Each row is a point on a tangle of strands that fork and nearly touch. The rows are in no order.
Two points are linked if the straight distance between their rows is under 47.9. Some points are linked to none.
j_912: [  2  25  -2  23  -2   7   5 -11   9   4   1 -11  14 -16 -33 -14   7  -6
 -43  13   4   9  14   2  -6   4 -11   3]
j_193: [ 24  12 -15 -20  26 -12  20  -7   0 -12   9 -13   8 -19   0 -33 -13 -10
  65  14  12  15  51   3 -24 -27 -12 -16]
j_397: [-10  -2   5  -3  17   9  -9  -8  22  36 -11   4   1 -23  19  19  -5  10
 -12  -1 -21 -23 -10  -1  -2  20  -6  33]
j_612: [ 19  19 -10  -9  16 -16  19 -10   6 -20  -5 -14   3 -19  -7 -30 -18  -6
  59  16  12  14  54   5 -33 -31  -9 -16]
j_803: [ -2 -15   2  -3 -24 -10  16   8 -34 -26  16   3 -37  38  44  12 -45  -6
  22  -6 -17   9 -10   3   2   4  -3 -15]
j_360: [ 12  -3  -4 -31   3 -13  15   7  -7   9  -9   8  15 -27  12 -26  -6   2
  71   5  20  12  24 -21 -28 -23  -4 -19]
j_151: [ 25  -4  -4 -21  37  -1   7 -10  -4  21  34  -4  15 -28   5 -18  -8 -17
  28   9 -12  15  44  11   4  -7 -12   7]
j_637: [ -9  29  22   0 -30  -2   2  -3  14  -5 -27   1  13 -29   2  -9  -1  10
 -18  16  32 -10 -23 -27 -26 -27  19  -6]
j_37: [  3   0  10   3 -20 -19   8  -4 -20  -9 -19  -6 -12 -15  15 -11 -35   4
  35   6  -4  21  11 -12 -34 -17   1 -10]
j_404: [ -3  43   4  18  -2  13  -5  -4  16  19  11 -13  35  -9 -22  -3   5  -6
 -49  21  36 -25  -9 -28  -2   2   2   7]
j_325: [ -5   2  20   7 -26 -20   4  -3 -17 -13 -24  -7 -10 -19   9  -7 -27   8
  11   6  -4  18   2 -13 -29 -14   5  -9]
j_315: [ 28   4 -26  -1  18  16 -15   4  -3 -32  12  -8   6  43 -44   5  41  -3
 -26 -31   7   9 -24   1  24  28   8  -6]
j_519: [  2  19   7  -5  18   3  -6  -7  44  24  -6  13  14 -45 -14 -17  11  -7
 -11  23  17  -4  23  15  -7 -24   7  15]
j_433: [ -6  -1  -2   9   3  12   2 -13   1   1 -12  -7 -10   8  -4  12   5   5
 -21 -21 -24  -3 -10   8   3  30  -9   9]
j_138: [  0  41  21  14 -26   2   0  -4   7  -8  -5 -12  27 -16 -18 -10   1   6
 -32  19  47 -13  -2 -37 -18 -19   1  -9]
j_609: [ -8  14  26   7 -40 -20   9   8   1 -22 -31  -1   4 -22  -8 -18  -6  12
  -4  13  35   9  -3 -24 -35 -39  18 -21]
j_945: [-13   8  -8  11  11  17  -2   0  14  17 -12  -4  11   0 -14  10  16   5
 -44 -12 -13 -18 -22   3   5  31  -4  21]
j_604: [-15 -12   9  -1  -8  -5  -8   1  -5  25 -14  14  -6 -12  42  19 -23  10
  12   3 -16 -10 -22 -15  -3   3  -9  18]
j_497: [ -5  12  18   6 -11  -4  -2 -13   6   8 -28  -2   1 -33   6  -3 -11  11
  -2   8  -1  -2  -3 -10 -22  -7  -2   7]
j_730: [ 20 -14   1 -39  14   4   5   0 -10  20  31   3  22 -33  28  -9  -7   1
  37  -3 -12   6  11 -19  -4   1 -27   7]
j_618: [ -1  30  12  -3   0   8  -5 -13  34  17 -20   2  16 -43  -1  -7   2   8
 -16  15  10 -17 -13 -10 -17 -12   7  15]
j_413: [  5  16 -16  28  -2  11   1 -10  19   9  10   5  19 -17 -38 -25  10 -18
 -43  35  25  20  30  16  -6 -23  -5  17]
j_955: [  4  26  -4  25   0  10   5 -10  21   7   3  -1  21 -26 -37 -19   6 -12
 -41  25  18  12  25   8  -9 -16  -8  11]
j_143: [-12   7  -7 -16  11 -25  19   5  39  15 -14  16  14 -30   2 -31  24  -1
  50   5  41 -14  49   1 -14 -23   5 -30]
j_713: [ -6   3  22  12 -28 -14   5 -10 -17 -20 -17 -18  -8 -14   2  -8 -16  11
 -10   1  -6  10   0 -11 -21  -6   3 -10]
j_293: [-16  -1 -16   1   5  25 -28  20 -13   5   5 -17  25  36 -17  18  42  18
 -31 -22  26 -49 -38 -21  22  19   7  -2]
j_892: [ -1  -9 -17   6  27  18   1   2  24  29  -6   9   2   3 -18  12  16  -5
 -34 -11 -25  -6  -7  21  12  36   3  37]
j_800: [ -9  16   1  12   7  14   0  -8  18  18 -11  -6  13 -20 -13   1   6   5
 -44   6  -5 -13 -15   0  -2  15  -3  19]
j_563: [ -1  29   6  -9   9   1   0  -7  54  17 -16  18  15 -45 -11 -21  14  -1
   0  18  31  -9  22   9 -12 -26  11   4]
j_342: [ 24  -2   1 -35  34  -3  10   1  -2  13  31  -2  29 -32  12 -27   5 -19
  41   6   2  15  42   0   0 -15 -16  -3]
j_610: [  5   6  -2   8  22   5  -1 -12  23  30  -1   5   7 -32 -20  -7   3  -7
 -22  19 -11   6  21  19   0   4   0  22]
j_489: [-12  -6  16  -2 -18 -27   4  17  -3  12 -31  25  -2 -25  22  -1 -29   6
  40   9  21  14 -20 -20 -28 -33  23  -9]
j_739: [ 21   3 -32  11  18  11  12  -8   8  -8   4   7  -8  30 -38 -12  22 -20
 -40 -11 -12  24  -1  26  15  32  16  11]
j_255: [ 25  12 -28  12  10   9  11  -8  -4 -21  11  -1   1  34 -47 -13  27 -18
 -44 -13   0  20  -1  13  19  30  13  -5]
j_496: [  3 -19   4 -25 -10  -8   0  12 -14  26  -2  23   9 -30  36   1 -24   7
  48   6   5  11 -15 -27 -13 -20  -9   1]
j_845: [ 23   8 -14 -23  38  -8  18  -4   3  -8  22 -11  16 -17   2 -34  -1 -24
  55  20  13  13  60  12  -7 -34 -13 -13]
j_294: [ 24 -16 -18  -4  38   3   9 -16  -6  28  33   4  -4  -9  -6 -14  -2 -23
   3  17 -22  15  44  31  13  10   8  23]
j_125: [ 25  -8 -10 -13  37   3   9 -11  -5  28  35   0   8 -20   4 -11  -7 -16
  16  12 -19  13  42  18   9   8  -7  15]
j_882: [  2 -15   8  -5 -18  -1   4   4 -26 -35  17   8 -44  57  38  18 -30  -7
  23 -11  -9   0 -13  15   6   9   0 -18]
j_456: [-15 -20  -2  -3  -7  18  -5  -1  -3   7 -10   9 -20  39  32  31  -2  -2
   8 -23 -29 -13 -19   5   6  19 -17  16]
j_464: [ 10  13 -12  18   6   5  13 -22   0  -9   2 -11  -7   4 -24 -11   3  -8
 -28  -9 -20  14  10  22   1  26  -1  -1]
j_535: [  2  -4  -9   0  -2  17 -10  -1 -11 -21   0 -14   3  32 -32  10  36   8
 -30 -29   5 -10 -23  -5  20  26  -2 -11]
j_141: [-26   0  -5   2  -8  21 -19  14 -15   3  -2 -19  19  25  -1  17  33  16
 -41 -12  17 -48 -43 -19  20  15   8   0]
j_295: [ -2 -18   9  -5 -22   6 -14  -2 -21 -47   4 -10 -34  44  -3  19  12  12
   0 -20  -7  -6 -24  18  17   8  11 -17]
j_429: [ 11 -16  -9  -1  30  -1  -5 -14  13  13  18   2   3 -20 -12 -28  17 -31
  13  37   9  21  65  32  -2 -37   8  17]
j_164: [-29 -13  14   3 -27   2 -13   9 -19 -18  -9 -12 -12  20   7  17  13  16
 -28  -8  -8 -16 -32  -2  19   6   2  -7]
j_478: [ -9 -15  -5  -1   7  22  -3  -8   8  13  -8   9 -16  29  22  33   2   1
   5 -27 -30 -13 -15   6   4  29 -17  23]
j_975: [-11  16  12  11 -19  -1 -11   0 -23   3   9 -28  17   6 -21   6   9  17
 -37  12  36 -33 -12 -40  13   9   3 -17]
j_862: [ -2  18   7  18  -8   3   5 -15   0  -4  -9 -15   6 -13 -20  -7   1   4
 -35   2  -5   2   4  -2  -7   9  -7  -3]
j_584: [  6  -1  16 -21  30  -1 -11  -5  26  44   6   9  17 -42  16   5   0   1
  14   8  -7 -13  12  -5   1   5   1  26]
j_889: [ 10  21  -2  22   1  -3  12 -24   3 -11  -2 -14  -3 -19 -21 -17  -9  -4
 -12   8 -11  16  28  14 -19   1  -8  -6]
j_209: [ -6 -11 -11   0  25  20  -3  -3  20  27  -9   7  -4   7  -1  23  11   3
 -18 -20 -31 -14  -9  16   8  36  -5  33]
j_99: [  0 -20  -4 -20   8  12   0  -8  -2  34  11  12  -1  -5  34  23 -11  10
  18 -11 -29 -13  -2 -11   5  20 -25  24]
j_110: [ -8 -15 -10  -1  17  23  -4  -4  17  25  -8  10 -10  18  16  32   7   1
  -5 -25 -31 -18 -13  10   5  36 -15  31]
j_944: [  5 -28 -12 -11 -16  22 -39  15 -21 -42  10 -11 -10  50 -23  26  36  24
   1 -17   5 -13 -41   8  25 -12   2  -6]
j_598: [ 16  14  -7  15   7   1  16 -25  -9 -25   5 -16 -20  17 -16  -8  -1  -2
 -15 -16 -16  10   9  24  -5  34   3 -12]
j_262: [ 12   3   7 -17  12  -9   1  -7   7  21 -10   8  10 -38  11 -13  -9   3
  42   4   4   6  24  -9 -20 -14  -9  -1]
j_190: [-24  -2  20   4 -36 -11  -9  23 -29 -11   4 -17   7   0  -1   9  -1  30
 -36  19  23 -21 -30 -32  23 -21  19 -18]
j_426: [-22   7  -8   7  -1  25 -13  10   0   7  -6 -16  21  16  -1  16  29  12
 -47 -14   7 -43 -43 -13  12  22   4  12]
j_328: [ 17  14 -26  21   5   8  12  -7  -9 -14  19  -7   9  31 -51 -19  24 -18
 -48  -3   7  17   7   5  19  26   7 -10]
j_323: [  6   5  19 -23  33  -7  -8  -2  35  34   6  15  20 -42   2 -16  14 -15
  19  14  15  -3  40   8   1 -16   7   8]
j_524: [-29 -20  12   7 -20  -6  -6  34  -4 -14   6  16 -25  52  42  35 -21 -10
  17  -8 -29  -6 -24   6  29 -10  -9 -10]
j_579: [  0   8 -21  24  12  19   6   2  16  30   9   6  23   0 -39 -13  15 -19
 -64  25  12  -1   0   3  11  11   5  29]
j_859: [  2  -7   6  -4 -17 -21   6   5 -22   3 -12   6  -7 -17  27  -3 -40   2
  41   7  -2  22  -1 -18 -27 -18  -1  -5]
j_991: [ -4  27   0  21  -1  11  -3  -1   0  15  10 -16  30   2 -29   1  12  -4
 -55  11  25 -21  -9 -25   7  17  -4   0]
j_18: [ 10   6 -23   7  14   7 -16   5 -16   2  18 -11  16  42 -56   4  31   3
 -23 -12  36 -15  -1 -27  33  32   4 -17]
j_899: [ -7 -16   2 -12  14  10  -5  -6   9  39   1  11   0 -14  32  23  -9  11
   9  -6 -24 -21  -6  -8   1  19 -16  32]
j_813: [  1  33  17  19 -21   2   0  -4  -1  -7   1 -17  26 -14 -25  -9   6   5
 -38  18  35  -8   7 -29 -12  -7  -6 -11]
j_259: [ 12  27  -5  14   3 -10  16 -20  10 -24  -8 -17   1 -23 -22 -28 -13  -4
  16  15   4  21  47  14 -32 -24 -10 -12]
j_745: [ 11  12   2   4   1  -8   7 -20  -7  -2  -9 -11  -8 -23   5 -12 -25   1
  24   6 -14  15  25   1 -26  -1  -9  -3]
j_797: [ 16   2  -1  -1   0   5  11 -23 -20 -28   7  -5 -35  35  16   5 -14  -2
  11 -23 -14   0  -2  24  -8  35  -2 -10]
j_197: [ 17  -4 -32   6  27  15   8  -8  13   4   2  11 -12  26 -27  -3  18 -18
 -28 -15 -23  18   1  33  13  35  16  22]
j_930: [-32 -14  27  25 -18 -42   1  42  -1 -10   1   9 -10   7  33  24 -35   7
   7   3 -15  14 -28 -10  20 -22   9 -17]
j_421: [ 14 -14   9  -6  -9   7 -15 -11 -16 -49   8  -3 -40  56   9  22   9   1
  10 -24  -7  -3 -25  24   5  19   8 -12]
j_353: [ -7 -23  -8 -13  -5  14   2  -4 -10  24   3  14 -12  13  44  24 -20   2
  21 -11 -28 -11 -12 -12   5  14 -26  19]
j_447: [  2  23   4   3   3  -6   5 -10  34   0 -19   4   9 -37 -19 -23   5   0
  12  15  21   8  38   9 -23 -30  -5  -8]
j_911: [ -1 -19  -6  -5 -24 -13  18  21 -30  -4  16  14 -16   7  46   5 -55  -4
  33   7 -13  21 -17 -17  -4 -12 -12  -8]
j_455: [  3  13   3   5  19   8  -7 -10  35  28  -2  10  14 -42 -21 -14   7  -6
 -24  25   6  -1  19  16  -1 -14   3  24]
j_825: [-10  19  -1 -15   7 -17  14  -1  49  16 -19  20  11 -38  -1 -28  21   4
  35   7  39 -15  37   5 -16 -27  11 -17]
j_829: [  6  20  12  19 -24  -6  10 -16 -15 -30  -2 -29   1 -13 -24 -18  -5   9
 -24   5   4  10  17  -9 -20  -2  -5 -19]
j_937: [-18  -6  29  13 -31 -38   2  23 -11 -14 -21   3  -8 -16  11  -2 -32   7
   4  10   8  25 -18 -16 -17 -32  25 -16]
j_402: [ 18  23  -9   7  16 -14  18 -16  11 -21  -5 -14  -2 -22 -14 -29 -16  -8
  38  18   6  21  53  16 -30 -28 -11 -13]
j_348: [-14  21  22   7 -30  -4  -4   0  -3  -6 -17 -10  13 -21   4  -1  -1  12
 -34  18  21 -16 -28 -31 -12 -15  13  -3]
j_940: [ 14 -10  -6 -11  38  -5   0  -8   9   8  22  -1   9 -17  -6 -31  13 -36
  30  32  13  19  70  25   2 -40   2   4]
j_351: [ 25  17 -22  19  26  -1  24 -30  -8  -6  16  -6 -19   4 -11 -21 -16 -13
  -2   9 -18  17  33  37 -10  19   3   0]
j_920: [-21   2  -5   8   5  24  -8   7   9   9 -15 -10  11  14   0  17  26   9
 -44 -19  -7 -32 -37   0   8  26  -2  20]
j_130: [ -4  21  -8  22   7   9  -2   2  -4  16  14 -15  28  16 -39  -1  20  -5
 -54   4  28 -21  -4 -26  19  28  -2  -4]
j_425: [-32 -22  21  10 -30 -28  -5  36 -10 -30   9  -1 -27  28  16  20 -20  15
  -5  -4 -20   3 -19   7  36 -17  11 -24]
j_880: [ 25   2 -31  -4  15  11 -23   6 -17 -14  15 -13  12  45 -58   9  36  10
 -10 -22  32  -7 -14 -22  33  24   7 -17]
j_721: [-16 -27  12  -6 -27  -2 -22  24 -12 -46   9  -3 -33  49   1  30   9  15
   6  -9 -12  -8 -28  24  38 -19  10 -19]
j_565: [-42 -21  15   7 -24  -4 -19  28  -4 -15  -8   5 -15  35  29  31  10   6
 -13  -7 -19 -22 -35  10  30  -9   3  -3]
j_34: [-13  -4  21  11 -32 -15   2  -5 -27 -27 -10 -21 -16  -2  -3  -2 -10  14
 -23   1  -5   5  -7 -11  -4   0   7 -18]
j_5: [ 28  -3 -25 -11   6  17 -25   1 -17 -35  14 -16   2  45 -46   9  39  16
 -10 -27  18  -2 -25 -10  25  20   5 -15]
j_699: [  1 -22  -7 -10 -23 -13  12  29 -28   7  13  23   0 -12  38   3 -48  -1
  49  10  -3  31 -22 -22 -12 -25 -10  -7]
j_909: [ 10   0  -4  -8  11   1   5 -18  -3  22   3  -1  -3 -20  13   1 -22   2
  18  -5 -22   4  16   1  -8  15 -18  12]
j_491: [  3  -1  -7   1  22  -1  -4  -9  29   7   5   8   5 -29 -20 -29  15 -22
   7  31  19  19  59  33  -4 -43   2  10]
j_732: [  5 -19 -18  -7   1  26 -40  17  -8 -26   1 -13  11  45 -25  23  52  16
 -10 -32   8 -17 -41  -4  19   8  -3   0]
j_26: [  8  -6  20 -27  38  -4  -2  10  26  32  18  14  30 -32   8 -18  24 -30
  23  15  19   1  51   8   7 -20  10   7]
j_485: [ 24   5 -16 -13  11   4  21 -19 -26   0  24  -7 -11  -5  25 -11 -36   1
  33  -1 -18   6  17   6 -14  15 -22  -2]
j_334: [ -6  -2  -8 -26  15 -25  27  13  22  13  -6   9  23 -21   7 -35  26  -7
  64   1  38  -7  44 -10 -15 -21  -1 -37]
j_961: [ -3 -14  -1  -3  -7  20 -22   0  -5 -33  -7 -10 -14  43  -9  24  34   2
 -11 -32 -12  -9 -35  10  13  19  -2   1]
j_903: [ 24  -2 -13 -21   2  -1  15 -10 -27  -1  21  -5  -2 -17  28 -15 -35   3
  45   1 -11  12  15 -10 -22  -1 -21  -4]
j_776: [-22 -21   5   6 -21  -6   1  17 -15  10  -4  20 -17  21  51  27 -31  -3
  17  -2 -25  -3 -21 -12  12  -4 -13   6]
j_765: [  0   1   9 -11  30   6 -10  -6  29  45  -2   7  11 -40   7   8   1   4
  -5   8 -13 -19   4   1   1  11   1  32]
j_972: [  5  26  -6  30  -4   8   8  -7   1   2  14 -11  22  -1 -43 -15  13 -12
 -53  15  19   8  15  -6   2   9  -9  -4]
j_759: [ 10  13 -11  22  10   2  11 -23   3   2   1  -9  -6 -12 -24 -13  -4  -9
 -21   7 -20  17  24  21  -5  13  -3   4]
j_661: [ -1 -27  -5 -22 -15 -10   5  25 -18  18   9  31   7 -22  38   2 -34   3
  49  10   2  22 -28 -27 -11 -27 -10  -2]
j_978: [ 29   8 -23   5  34   2  21 -25  -8  11  25  -1 -14   0   1 -14 -16 -13
  11   4 -19  12  33  34  -1  23  -3   4]
j_479: [ -5  -8  11  -9  -3  -4  -5  -4  -4  27 -17  10   0 -25  33  10 -19   9
  23   4 -11  -1 -11 -19 -10  -2  -8  14]
j_590: [-16 -24  14  -2 -28  -1 -15   8 -17 -39   2  -4 -33  48  13  25   4   7
   3 -17 -15  -5 -25  17  23   0   6 -12]
j_214: [ -4 -11  -3   3   2  19 -13  -7   3 -18 -12  -5 -15  37  -3  23  26   1
 -12 -35 -20  -7 -27  12   8  28  -4   8]
j_107: [-15 -24   5  -4 -16  19  -9  10  -7  -8  -3  16 -27  58  40  35  -7 -11
  20 -18 -29 -11 -21   6  12   5 -15   6]
j_494: [-20   9  17   4 -31  -4 -11   9 -28  -4   4 -24  13   1  -9   8   5  24
 -40  19  34 -30 -22 -41  12  -9  12 -14]
j_628: [-27  -9  28   8 -35 -24  -5  29 -22 -19   1 -12  -3  -3   4   8 -13  26
 -32  14   9  -4 -31 -21  20 -24  20 -20]
j_345: [ -6 -12   9  -2 -19 -25   5  18 -17   9 -18  19  -5 -16  26  -1 -40   1
  42   8   7  25 -13 -20 -24 -25   9  -9]
j_145: [  0  10  17 -18   7  -4 -10  -9  28  32 -21  14  10 -47  20   1  -3  10
  19  11   8 -15  -8 -12 -15  -8   9  16]
j_793: [ -3 -16  -2   0 -25 -12  17  17 -31 -14  17  11 -25  26  48   9 -52  -6
  27   1 -17  14 -12  -7   2  -4  -9 -13]
j_235: [ -9   3  11 -12 -15 -21   7   6  11  16 -37  28   0 -31  15 -11 -12   9
  44   8  29  -1 -11 -18 -33 -29  24 -10]
j_551: [  5  -4 -13 -32  -1 -17  25  10  -5  -1  -9   4  13 -18   3 -33   0   1
  80   4  28  11  28 -18 -30 -26  -2 -28]
j_54: [ 15   4 -10  10  28  -1   7 -20   8  14  12  -2  -2 -24 -17 -18  -4 -19
   4  20 -15  19  45  29  -2  -6  -1  11]
j_46: [ 10  17 -20  27  -1   8  10  -7 -10  -3  19 -11  15  20 -50 -16  18 -16
 -52   7  16  13  14  -3  14  21  -1  -9]
j_459: [-30 -19  23  17 -25 -33  -2  35 -11 -19   2   5 -19  16  30  23 -31   6
   2   2 -22   6 -25  -4  27 -14   9 -17]
j_918: [-16 -18   8   0 -22   0  -5  -1 -20 -22  -4   0 -33  39  28  21 -10  -4
   7 -20 -21  -3 -17   9  11  12  -1  -6]
j_346: [  2   5 -18  16  14  16   8  -4  11  16  -1   2   7   4 -34  -6  19 -11
 -51  -2 -13   6  -2  13  12  27   2  19]
j_736: [ 34   1 -25  -3  27  13 -19   5  10 -37   9  -2   1  47 -36   5  41 -12
 -25 -34  -4  16 -30  10  15  27  10   8]
j_223: [ -2  13 -14  14  14   6 -13   7 -11  15  16 -12  24  33 -46   6  29   3
 -38  -7  35 -28  -4 -29  27  33   4 -12]
j_740: [-17 -14  25  14 -26 -40   4  28 -17 -16 -10   2 -15  -5  22   6 -41   5
  12   7  -5  28 -17 -14  -9 -27  17 -16]
j_363: [ 27  -3 -19   0  25  17 -19   0  15 -35   0  -2  -7  47 -22  15  37 -10
 -17 -36 -12  12 -31  17   8  31   7  12]
j_870: [  9   4  17 -24  29  -4 -10  -5  26  40   3  12  20 -45   9  -5   4  -4
  19  10   4  -6  24  -2   1  -6   3  16]
j_966: [  9 -10 -10   0  18  23 -10  -8  14 -11  -7   5 -17  44   0  28  20  -6
   0 -39 -26  -4 -21  18   4  34  -7  18]
j_236: [ 16  -5  -1 -21  12   1   5 -12  -9  24  14   2   6 -26  24  -1 -20   2
  31   0 -17   5  17 -10  -7   8 -20   9]
j_405: [-23 -19   7   0 -13  -4  -6  12  -7  24  -9  20 -10   1  53  25 -26   6
  17   3 -22 -11 -26 -17   4  -3 -12  19]
j_645: [  2  -9 -25   6  27  24   0  10  22  11  -9  10   5  23 -24  12  26  -8
 -38 -25 -20  -2 -21  19  13  34   5  32]
j_59: [-32 -18   8   0 -31   6 -20  24 -26 -20  -2 -10  -4  29  -2  22  20  25
 -27  -6   6 -26 -35   1  34  -7   6 -12]
j_865: [ 25  -9   5 -44  25   2   9   4  -5  10  37  -2  32 -35  21 -23   1 -10
  39  -3  -5  11  21 -11  -3  -8 -22  -1]
j_559: [ 14  -7 -17  -8  22  19   9 -18   3  17  12   7 -13  17   9  17  -9  -5
  10 -22 -31  -2   5  19   6  37 -14  21]
j_48: [-22 -22   3   2 -21   5   0  18 -12  -1   2  20 -24  44  49  32 -26 -10
  18  -7 -29  -5 -21   0  17  -1 -16   1]
j_24: [-18 -15  22  17 -21 -41   6  34 -14  -8   1   9 -14   3  32  13 -50   1
  19   1  -9  27 -20 -16   1 -23  12 -18]
j_678: [ 27  10 -17  -4  24   3  19 -24 -14   6  22  -5 -10  -4  11 -11 -25  -5
  24  -1 -20   8  26  19  -8  22 -16   2]
j_599: [  9 -13  11  -7 -11   1  -7  -8 -23 -48  12   0 -47  60  23  20  -9  -2
  17 -17  -4  -2 -19  25   5  12   7 -17]
j_313: [  0  -6 -17   5  19  25 -13  10  16  -5 -11   2   5  33 -21  21  38  -4
 -32 -38 -15  -8 -31  10  10  32   0  23]
j_771: [ 15   0   4 -31  15  -8   5  -1   2  18  -1   7  19 -35  12 -19  -1  -1
  56   2  12   8  29 -15 -18 -17 -11  -9]
j_514: [ -3  19  18  16 -26  -2  -1  -5 -16 -11   4 -25  17  -8 -24  -4   6  14
 -40  13  29 -12  -1 -33  -1   0  -2 -16]
j_446: [-10  12   8 -11 -16 -17  13  -2  26  16 -37  26   1 -36   9 -15   0  12
  38   6  36 -10  -3 -11 -33 -27  27 -15]
j_949: [ -4  20  15  12 -12   3   1 -14   4   0 -19 -11   4 -25  -9  -5  -4   8
 -25   6  -2   0  -3 -10 -16   2  -7   2]
j_419: [-28 -13   0  -2 -20  14 -23  21 -22  -9   0 -17   6  29  -5  21  29  24
 -30 -10  15 -38 -41  -7  30   1   6  -5]
j_673: [  5   3 -19  24   3  16  -2  -8  21  24  12  13  18 -18 -37 -28  15 -20
 -49  43  23  13  23  17   0 -17   3  31]
j_6: [ 30  -7 -27  -1  38   5  19 -19  -4  21  29   7 -15   6  -6  -9  -8 -18
   6   3 -25  14  29  37  10  26   4  19]
j_734: [  2  14  11  -2  -1  -9  -2 -13  12  14 -25   5   4 -38   4  -9 -12   7
  22   7   3   5  16  -7 -25 -14  -4   1]
j_567: [ -8  26  18   3 -34  -9  13  -1  22 -10 -34   7   9 -30  -4 -18   1  11
   1  12  40  -3  -5 -21 -36 -34  15 -14]
j_322: [  2  -4 -11 -35  12 -18  28  14   8   4   0   4  26 -19   8 -38  19  -7
  75   2  33   3  41 -17 -16 -21  -7 -35]
j_117: [-26 -14  26  12 -34 -30  -4  22 -21 -22  -5 -10 -15   0  12  10 -20  17
 -21   6  -6   7 -22 -10  14 -19  16 -18]
j_626: [  1  -4   1   3 -12   1  10 -18 -22 -16  -2  -8 -27  20  21   8 -22  -1
  10 -17 -22   3  -1   8  -7  24  -5  -5]
j_915: [  1 -21  -7  -9 -11  21 -33   9 -13 -38   4 -13 -10  46 -19  25  41  14
  -5 -25  -1 -13 -38   8  21   3   1  -3]
j_128: [ -8  28   1 -13  -1 -10  13  -5  57  14 -20  21  11 -44  -5 -27  20   6
  20  11  41 -18  23   7 -16 -29  16 -13]
j_950: [-27  -7  13   7 -21   2 -10   0  -9  -2 -22  -4  -8   7  19  17   2  12
 -25  -8 -15 -17 -30  -4   5  10  -2   6]
j_570: [ 18  -7  12 -35  35  -3   6  11  13  19  24   3  38 -30  14 -25  19 -29
  34   5  13  10  46  -1   4 -19  -6  -4]
j_398: [ -1  29   1  12   7  14   0  -9  27  20  -4  -1  23 -32 -22  -8   4  -4
 -45  20  11 -11  -5  -3  -6   0   3  19]
j_705: [  5   4  -3   4  22   4   1 -16  14  27  -1   0   0 -24  -8  -1  -4  -4
 -12   4 -23   5  17  15   1  16  -6  20]
j_874: [  2   0 -26  26   5  16   4  -5  15  25   9   9  17  -5 -40 -23  17 -22
 -58  32  11   9  14  12   8   1   7  32]
j_146: [ 19   1 -13 -10  40  -6  10 -12   6   1  25  -8   9 -21  -7 -29  -1 -28
  37  26   5  19  63  24  -4 -33  -5  -1]
j_82: [-38 -22  15   8 -23  -5 -15  31  -4 -17  -6  10 -21  45  33  34   0  -2
   2  -9 -27 -13 -29  13  29  -9  -2  -6]
j_706: [  4   2   0   2  11   4   6 -22   1  15  -3  -5 -10 -13   3   3 -15   2
   2 -10 -26   3  13  10  -5  22 -11  10]
j_709: [ 18   1 -25   4  27  13  11 -16   7   5   6   9 -16  22 -17   3   5 -16
 -13 -19 -26  15   4  33   9  40   7  17]
j_32: [  1  -7  10 -18  -3 -11  -4   1   0  27 -16  18   6 -36  32   2 -18  11
  39   7   7   0  -8 -23 -18 -13  -2   6]
j_668: [-27 -25  18   2 -25 -16 -11  37  -3 -38  12   2 -29  43   6  27  -6  18
   3  -7 -20  -7 -22  20  45 -21   9 -27]
j_434: [ -8  24   9  -4 -25  -9  14  -4  31   1 -37  16   7 -36  -5 -22   3  11
  12  10  39  -9   1 -12 -37 -29  19 -12]
j_855: [ -4 -29   0 -10 -22  11 -37  23 -13 -45  12  -7 -19  52 -14  30  24  22
   7 -10  -3 -13 -37  24  32 -24   7 -11]
j_823: [-19 -14  13   6 -14 -25  -4  25  -5  21 -12  29  -1 -13  47  21 -38   2
  28  13   0   6 -35 -21  -5 -24   6   4]
j_468: [-21 -16  23   7 -36 -25  -1  10 -27 -32  -3 -16 -24   8   8   5 -17  15
 -14   0 -10   8 -14  -6  12 -10  15 -20]
j_298: [ -8  -8  11   5 -23  -2   0 -13 -23 -25  -7 -11 -26  22  11   9  -8   5
  -4 -16 -20   1 -10   7  -1  18   0  -7]
j_611: [  7  23   4  17  -4  -7  10 -19   4 -17 -12 -16   1 -28 -21 -20 -10  -1
  -2  11  -2  18  31   7 -27 -12  -8  -8]
j_394: [-11   6  28   9 -34 -27   4  13  -6 -17 -31   2  -2 -20   2 -12 -19  11
   2  10  22  16 -13 -20 -29 -35  23 -18]
j_155: [ 20  13  -7   8  11   1  21 -29 -18 -22   9  -9 -27  17   7  -6 -19  -4
   6 -14 -16   7  12  26 -12  34   0 -10]
j_25: [ 24  -4 -16  -1  26  19  -9  -9  15 -23  -2   6 -19  48  -5  22  24 -14
  -1 -36 -20   8 -21  24   3  36   1  13]
j_481: [ -3 -10 -19  -2  11  27 -36  22  -9  -6   3 -13  25  41 -23  21  51  13
 -22 -32  20 -33 -39 -15  22  15   0   0]

A fork is a point with three links, a tip a point with one. Leave the first point through the second and follow the links. Name the first fork or tip that comes.
j_479; j_604: j_48
j_713; j_34: j_138
j_425; j_459: j_567
j_579; j_874: j_912
j_46; j_328: j_709
j_759; j_889: j_491
j_394; j_937: j_721
j_342; j_151: j_978
j_464; j_598: j_590
j_880; j_5: j_915

A fork is a point with three links. Follow the links from the first point to the second and name the forks in between, in order.
j_565; j_405: j_48
j_732; j_736: j_915
j_709; j_497: j_912
j_590; j_214: j_721 > j_915
j_459; j_759: j_721 > j_590
j_859; j_394: j_567
